A landscape with many valleys, sampled at points; each row gives a point and its height.
A ball rolls from a point to the lowest of its 3 nearest points, and stops where none of them is lower. Distance is the straight distance between rows; heights are no part of it.
pume h=599: 110; 116; 70; 97; 90; 85; 85; 81; 90; 122; 97; 114; 153; 106; 92; 151; 120; 107; 134; 102; 65
maza h=415: 72; 105; 96; 72; 121; 103; 111; 101; 93; 111; 103; 106; 104; 76; 85; 108; 94; 121; 129; 106; 96
Sitaf h=598: 58; 87; 102; 100; 118; 96; 117; 110; 88; 107; 88; 96; 60; 94; 98; 70; 57; 99; 64; 96; 112
livi h=685: 67; 63; 96; 109; 130; 100; 77; 84; 89; 86; 115; 92; 49; 86; 108; 63; 46; 124; 87; 76; 111
Sunom h=303: 129; 109; 90; 101; 97; 110; 78; 48; 126; 96; 130; 112; 143; 105; 92; 123; 110; 86; 126; 99; 79
tizeg h=257: 95; 102; 105; 98; 104; 98; 117; 103; 91; 107; 96; 102; 109; 94; 101; 111; 114; 117; 136; 108; 95
Nevi h=213: 128; 104; 109; 116; 94; 109; 94; 74; 117; 85; 132; 111; 121; 109; 106; 102; 119; 101; 132; 94; 99
Paku h=363: 77; 112; 96; 77; 101; 105; 117; 108; 101; 121; 93; 105; 119; 88; 82; 116; 110; 107; 112; 108; 85
ses h=232: 134; 107; 104; 117; 93; 96; 86; 61; 102; 67; 132; 108; 119; 119; 122; 98; 120; 106; 133; 95; 89
Vobi h=323: 147; 109; 85; 116; 85; 71; 98; 53; 103; 89; 85; 99; 118; 142; 101; 111; 112; 87; 131; 91; 70
Bapur h=380: 100; 110; 113; 81; 102; 119; 93; 72; 120; 101; 141; 103; 120; 88; 83; 104; 91; 95; 114; 96; 97
kabug h=333: 119; 101; 109; 131; 92; 107; 102; 101; 129; 103; 95; 110; 108; 122; 105; 95; 123; 84; 88; 103; 105
nuna h=109: 124; 113; 87; 100; 96; 102; 85; 64; 127; 116; 111; 115; 154; 109; 84; 133; 110; 84; 120; 107; 74
Zevov h=446: 105; 109; 102; 70; 97; 125; 73; 68; 131; 119; 126; 113; 147; 93; 67; 135; 89; 79; 96; 94; 81
Dired h=336: 139; 86; 109; 136; 79; 96; 85; 97; 91; 45; 114; 100; 109; 106; 126; 101; 114; 108; 119; 96; 124
nef h=354: 112; 98; 126; 117; 75; 113; 104; 102; 128; 87; 116; 108; 109; 104; 92; 88; 102; 81; 85; 94; 116
gara h=549: 86; 115; 80; 52; 95; 112; 83; 81; 105; 118; 128; 112; 141; 82; 77; 135; 90; 97; 109; 98; 80
diven h=431: 72; 104; 105; 85; 109; 105; 122; 107; 99; 116; 89; 104; 94; 89; 85; 93; 91; 104; 100; 106; 107
zor h=506: 65; 109; 84; 55; 97; 113; 95; 89; 102; 124; 114; 111; 132; 81; 74; 128; 84; 97; 98; 97; 85
Bome h=366: 121; 108; 88; 107; 95; 82; 109; 92; 77; 120; 88; 100; 120; 116; 109; 138; 118; 127; 139; 105; 63
Darib h=659: 65; 78; 106; 101; 120; 95; 103; 91; 91; 103; 102; 96; 62; 89; 94; 71; 46; 107; 82; 87; 114
far h=248: 103; 89; 113; 105; 107; 91; 111; 126; 59; 90; 80; 94; 70; 91; 121; 110; 115; 127; 149; 114; 109
Bini h=574: 81; 102; 111; 78; 96; 118; 111; 94; 109; 120; 107; 91; 94; 96; 82; 80; 75; 91; 64; 89; 100
muro h=383: 149; 109; 84; 104; 96; 88; 79; 39; 116; 85; 121; 102; 132; 128; 107; 106; 120; 87; 136; 93; 73
ded h=229: 60; 90; 107; 101; 123; 95; 123; 122; 80; 101; 77; 101; 68; 89; 103; 83; 87; 104; 110; 111; 122
Nabi h=628: 83; 106; 102; 61; 90; 117; 101; 84; 107; 119; 117; 92; 117; 83; 75; 102; 67; 90; 81; 88; 84
neged h=269: 121; 108; 106; 117; 102; 90; 113; 95; 66; 94; 97; 97; 94; 114; 122; 124; 117; 123; 149; 108; 85
Nidu h=218: 55; 78; 86; 110; 144; 93; 108; 118; 73; 85; 77; 97; 51; 88; 107; 81; 62; 115; 113; 111; 128
voke h=458: 137; 105; 103; 123; 86; 98; 92; 89; 148; 105; 103; 115; 115; 124; 96; 91; 129; 72; 73; 98; 94
Gosom h=708: 66; 69; 85; 114; 137; 105; 98; 92; 83; 103; 87; 103; 47; 87; 96; 77; 38; 138; 82; 90; 98
Bego h=426: 117; 103; 109; 104; 90; 120; 87; 74; 148; 113; 122; 113; 133; 110; 74; 111; 105; 70; 83; 100; 89
Suk h=704: 73; 85; 106; 82; 101; 105; 102; 75; 102; 112; 115; 90; 84; 88; 87; 66; 51; 94; 77; 78; 95
tazu h=187: 91; 89; 119; 118; 98; 96; 118; 145; 77; 93; 69; 98; 78; 94; 113; 97; 119; 96; 113; 113; 118
sabo h=438: 133; 129; 63; 102; 94; 62; 105; 74; 70; 112; 87; 96; 116; 139; 108; 147; 106; 123; 143; 103; 58
sar h=154: 68; 91; 98; 92; 132; 92; 109; 122; 76; 87; 88; 97; 62; 80; 106; 86; 89; 120; 137; 117; 121
Sozik h=399: 83; 107; 106; 69; 114; 110; 100; 83; 106; 100; 129; 105; 110; 79; 89; 102; 91; 109; 125; 104; 96
Kinup h=225: 116; 113; 99; 115; 103; 98; 116; 122; 102; 128; 70; 98; 106; 121; 104; 110; 141; 112; 93; 118; 84
bom h=262: 140; 99; 94; 130; 88; 86; 96; 72; 95; 84; 98; 102; 113; 132; 112; 104; 121; 96; 127; 96; 87
Zalek h=242: 97; 109; 110; 103; 102; 112; 113; 117; 115; 120; 89; 107; 115; 113; 94; 104; 127; 99; 87; 110; 95
metu h=430: 73; 112; 89; 59; 111; 101; 102; 88; 102; 111; 114; 104; 119; 75; 81; 111; 84; 116; 126; 109; 93
Gisag h=499: 89; 111; 101; 72; 93; 120; 106; 103; 117; 132; 99; 95; 110; 102; 83; 98; 93; 88; 57; 96; 89
vigut h=814: 67; 94; 79; 91; 124; 98; 115; 106; 84; 128; 75; 92; 56; 94; 111; 61; 66; 120; 31; 94; 89
gogiv h=683: 57; 86; 88; 94; 135; 90; 99; 87; 88; 101; 104; 96; 57; 88; 91; 80; 49; 122; 103; 98; 107
ribul h=207: 116; 97; 113; 127; 95; 96; 115; 118; 85; 99; 80; 100; 98; 106; 113; 109; 119; 106; 125; 107; 101
loko h=272: 120; 95; 120; 129; 85; 101; 102; 110; 110; 90; 95; 104; 107; 115; 106; 96; 119; 90; 104; 101; 107
ridad h=457: 58; 112; 75; 59; 104; 101; 112; 111; 89; 123; 94; 108; 114; 77; 81; 122; 89; 114; 102; 108; 81
Kesug h=386: 103; 111; 109; 97; 93; 120; 106; 103; 132; 124; 105; 102; 115; 116; 83; 98; 117; 81; 60; 108; 96
Zoza h=273: 110; 94; 104; 103; 110; 97; 77; 131; 68; 20; 126; 81; 79; 64; 131; 80; 95; 107; 119; 114; 137
Fumi h=286: 92; 82; 113; 116; 91; 92; 104; 143; 86; 63; 96; 87; 77; 76; 105; 81; 81; 86; 84; 96; 152
Sunit h=259: 86; 97; 116; 108; 103; 106; 122; 151; 82; 108; 63; 92; 71; 101; 121; 90; 131; 99; 82; 107; 125
gaso h=496: 96; 114; 75; 93; 95; 94; 95; 113; 101; 134; 84; 111; 145; 101; 86; 141; 131; 101; 106; 108; 62
Ruluz h=297: 113; 89; 117; 135; 87; 102; 104; 157; 79; 76; 73; 88; 84; 101; 126; 97; 120; 93; 86; 106; 133
zuvuf h=350: 151; 107; 91; 127; 82; 71; 94; 66; 117; 93; 87; 105; 109; 137; 103; 104; 117; 74; 107; 96; 78
pob h=456: 139; 110; 83; 113; 98; 82; 90; 72; 120; 122; 83; 106; 135; 128; 92; 123; 125; 81; 107; 106; 63
livub h=358: 149; 87; 103; 146; 66; 79; 92; 91; 106; 62; 90; 100; 110; 127; 113; 95; 108; 90; 100; 91; 112
tutak h=518: 100; 114; 73; 55; 89; 129; 82; 103; 131; 142; 97; 113; 128; 117; 88; 128; 117; 86; 36; 98; 85
Mag h=517: 157; 122; 81; 107; 86; 58; 95; 76; 110; 119; 66; 94; 96; 157; 102; 100; 131; 78; 91; 105; 66
firub h=425: 70; 95; 115; 105; 100; 103; 114; 138; 96; 89; 89; 98; 68; 90; 106; 75; 85; 91; 60; 96; 137
Zumor h=215: 63; 91; 107; 102; 118; 91; 114; 111; 89; 87; 92; 103; 66; 79; 99; 82; 83; 103; 117; 106; 130
romob h=173: 102; 80; 104; 120; 95; 100; 107; 152; 67; 64; 80; 85; 69; 73; 122; 94; 102; 96; 115; 106; 142
ladi h=105: 97; 89; 119; 120; 89; 102; 107; 130; 78; 77; 89; 99; 85; 87; 118; 94; 106; 97; 118; 103; 133
zikad h=570: 57; 110; 72; 63; 110; 96; 108; 104; 85; 126; 87; 101; 102; 81; 83; 103; 63; 110; 74; 99; 73
Fefa h=596: 143; 118; 79; 110; 99; 73; 102; 105; 104; 140; 63; 92; 94; 147; 115; 112; 145; 106; 82; 113; 82
Delut h=670: 84; 88; 123; 91; 89; 112; 102; 88; 104; 109; 114; 86; 80; 92; 87; 59; 64; 87; 53; 72; 102
Med h=223: 96; 84; 105; 109; 109; 94; 95; 133; 64; 55; 101; 94; 63; 72; 122; 91; 103; 108; 138; 113; 136
kub h=313: 124; 94; 113; 110; 96; 95; 84; 109; 74; 35; 124; 99; 88; 89; 141; 98; 117; 119; 136; 101; 111
zet h=202: 94; 98; 119; 101; 101; 107; 104; 99; 99; 77; 114; 105; 94; 84; 114; 97; 107; 100; 129; 104; 120
Mizu h=352: 123; 85; 123; 135; 78; 101; 92; 128; 105; 61; 99; 99; 106; 103; 111; 94; 106; 87; 87; 95; 136
kul h=299: 92; 106; 92; 87; 106; 100; 116; 104; 91; 115; 94; 102; 121; 89; 97; 129; 118; 125; 138; 108; 79
tuti h=519: 124; 111; 90; 94; 99; 117; 86; 87; 152; 130; 105; 110; 124; 122; 81; 114; 126; 75; 57; 114; 84
zuler h=241: 87; 81; 102; 105; 107; 95; 83; 128; 86; 45; 126; 81; 69; 63; 114; 76; 66; 97; 104; 99; 158
kupo h=763: 98; 98; 119; 79; 83; 124; 96; 88; 120; 119; 121; 80; 96; 106; 81; 62; 82; 78; 41; 75; 103
rotut h=263: 94; 87; 122; 105; 86; 98; 92; 109; 107; 65; 125; 95; 84; 80; 103; 81; 75; 92; 92; 87; 146
Tuki h=212: 84; 90; 109; 102; 106; 97; 96; 115; 85; 63; 115; 97; 75; 78; 113; 82; 88; 103; 125; 104; 140
fos h=699: 73; 65; 104; 102; 109; 97; 78; 74; 91; 82; 121; 85; 64; 80; 98; 56; 47; 109; 79; 68; 113
Nido h=227: 113; 99; 109; 116; 93; 104; 104; 92; 99; 92; 107; 104; 110; 100; 109; 104; 117; 108; 132; 103; 101
Mitet h=580: 146; 127; 78; 112; 92; 67; 103; 89; 102; 126; 60; 96; 87; 155; 104; 115; 125; 95; 96; 109; 64
Nidi h=702: 75; 72; 104; 93; 127; 93; 62; 68; 96; 79; 143; 86; 63; 85; 98; 56; 44; 123; 94; 74; 95
mal h=463: 89; 100; 123; 104; 86; 112; 112; 122; 113; 99; 105; 102; 88; 99; 96; 83; 98; 85; 70; 95; 123
seka h=240: 90; 100; 119; 93; 108; 98; 85; 97; 107; 62; 145; 100; 76; 77; 103; 72; 76; 106; 108; 89; 133
tibi h=629: 83; 107; 98; 70; 102; 116; 111; 100; 102; 128; 95; 90; 90; 97; 92; 73; 81; 98; 45; 90; 91
muguf h=372: 130; 115; 87; 118; 96; 84; 100; 82; 92; 119; 79; 102; 124; 124; 100; 124; 122; 101; 125; 103; 59
zer h=331: 106; 108; 100; 91; 99; 116; 96; 77; 129; 119; 118; 105; 133; 95; 75; 121; 103; 81; 106; 101; 87
Kip h=119: 100; 103; 113; 115; 102; 98; 117; 134; 87; 115; 70; 96; 88; 111; 113; 105; 133; 111; 99; 110; 105
punob h=631: 74; 118; 66; 53; 91; 119; 83; 117; 107; 138; 89; 124; 136; 109; 94; 139; 120; 93; 53; 101; 72
zem h=392: 106; 117; 76; 82; 101; 110; 100; 112; 126; 141; 87; 101; 122; 119; 101; 120; 135; 100; 63; 117; 86
Zudud h=342: 108; 111; 97; 102; 100; 108; 100; 95; 122; 120; 99; 114; 131; 107; 84; 118; 119; 92; 98; 110; 83
gugif h=781: 71; 68; 108; 109; 103; 93; 97; 99; 91; 97; 95; 84; 55; 84; 106; 56; 53; 99; 41; 72; 116
radu h=460: 121; 112; 91; 92; 99; 110; 83; 82; 137; 128; 102; 117; 142; 115; 78; 123; 114; 75; 80; 108; 70
supim h=175: 96; 95; 112; 98; 112; 101; 102; 109; 79; 72; 107; 103; 83; 83; 119; 94; 117; 117; 139; 106; 118
tek h=224: 101; 77; 102; 128; 86; 98; 109; 168; 75; 62; 74; 74; 75; 78; 118; 87; 100; 86; 85; 111; 149
Buvul h=298: 113; 112; 99; 116; 101; 90; 117; 112; 88; 129; 69; 96; 113; 124; 104; 126; 130; 117; 114; 109; 69
ruf h=590: 72; 121; 75; 55; 103; 116; 113; 123; 102; 135; 83; 103; 114; 93; 94; 109; 110; 105; 57; 102; 89
bimez h=402: 100; 99; 125; 102; 87; 114; 102; 89; 119; 88; 134; 103; 104; 90; 87; 93; 86; 90; 102; 85; 122
guf h=236: 127; 105; 107; 111; 96; 95; 96; 75; 87; 72; 121; 96; 110; 111; 125; 110; 124; 120; 144; 98; 89

Call two points neighbours if one is among the 3 nearest of the other. Go from one point of each pair to the other, from neighbour to neighbour, staying as low as possible. Name the highest point that can't be avoided.
ladi and Nevi: Nido
Kip and ladi: tazu
sar and supim: Zumor

Where does a ball stop that starts at each point below?
gara: zer
Delut: Kip
Mag: Nevi
Suk: Kip
Mitet: Kip
radu: Kip
zor: zer

Write out the way that a ball takes from each point below.
tibi: Gisag Kesug Zalek Kinup Kip
Nabi: Gisag Kesug Zalek Kinup Kip
tutak: zem Zalek Kinup Kip
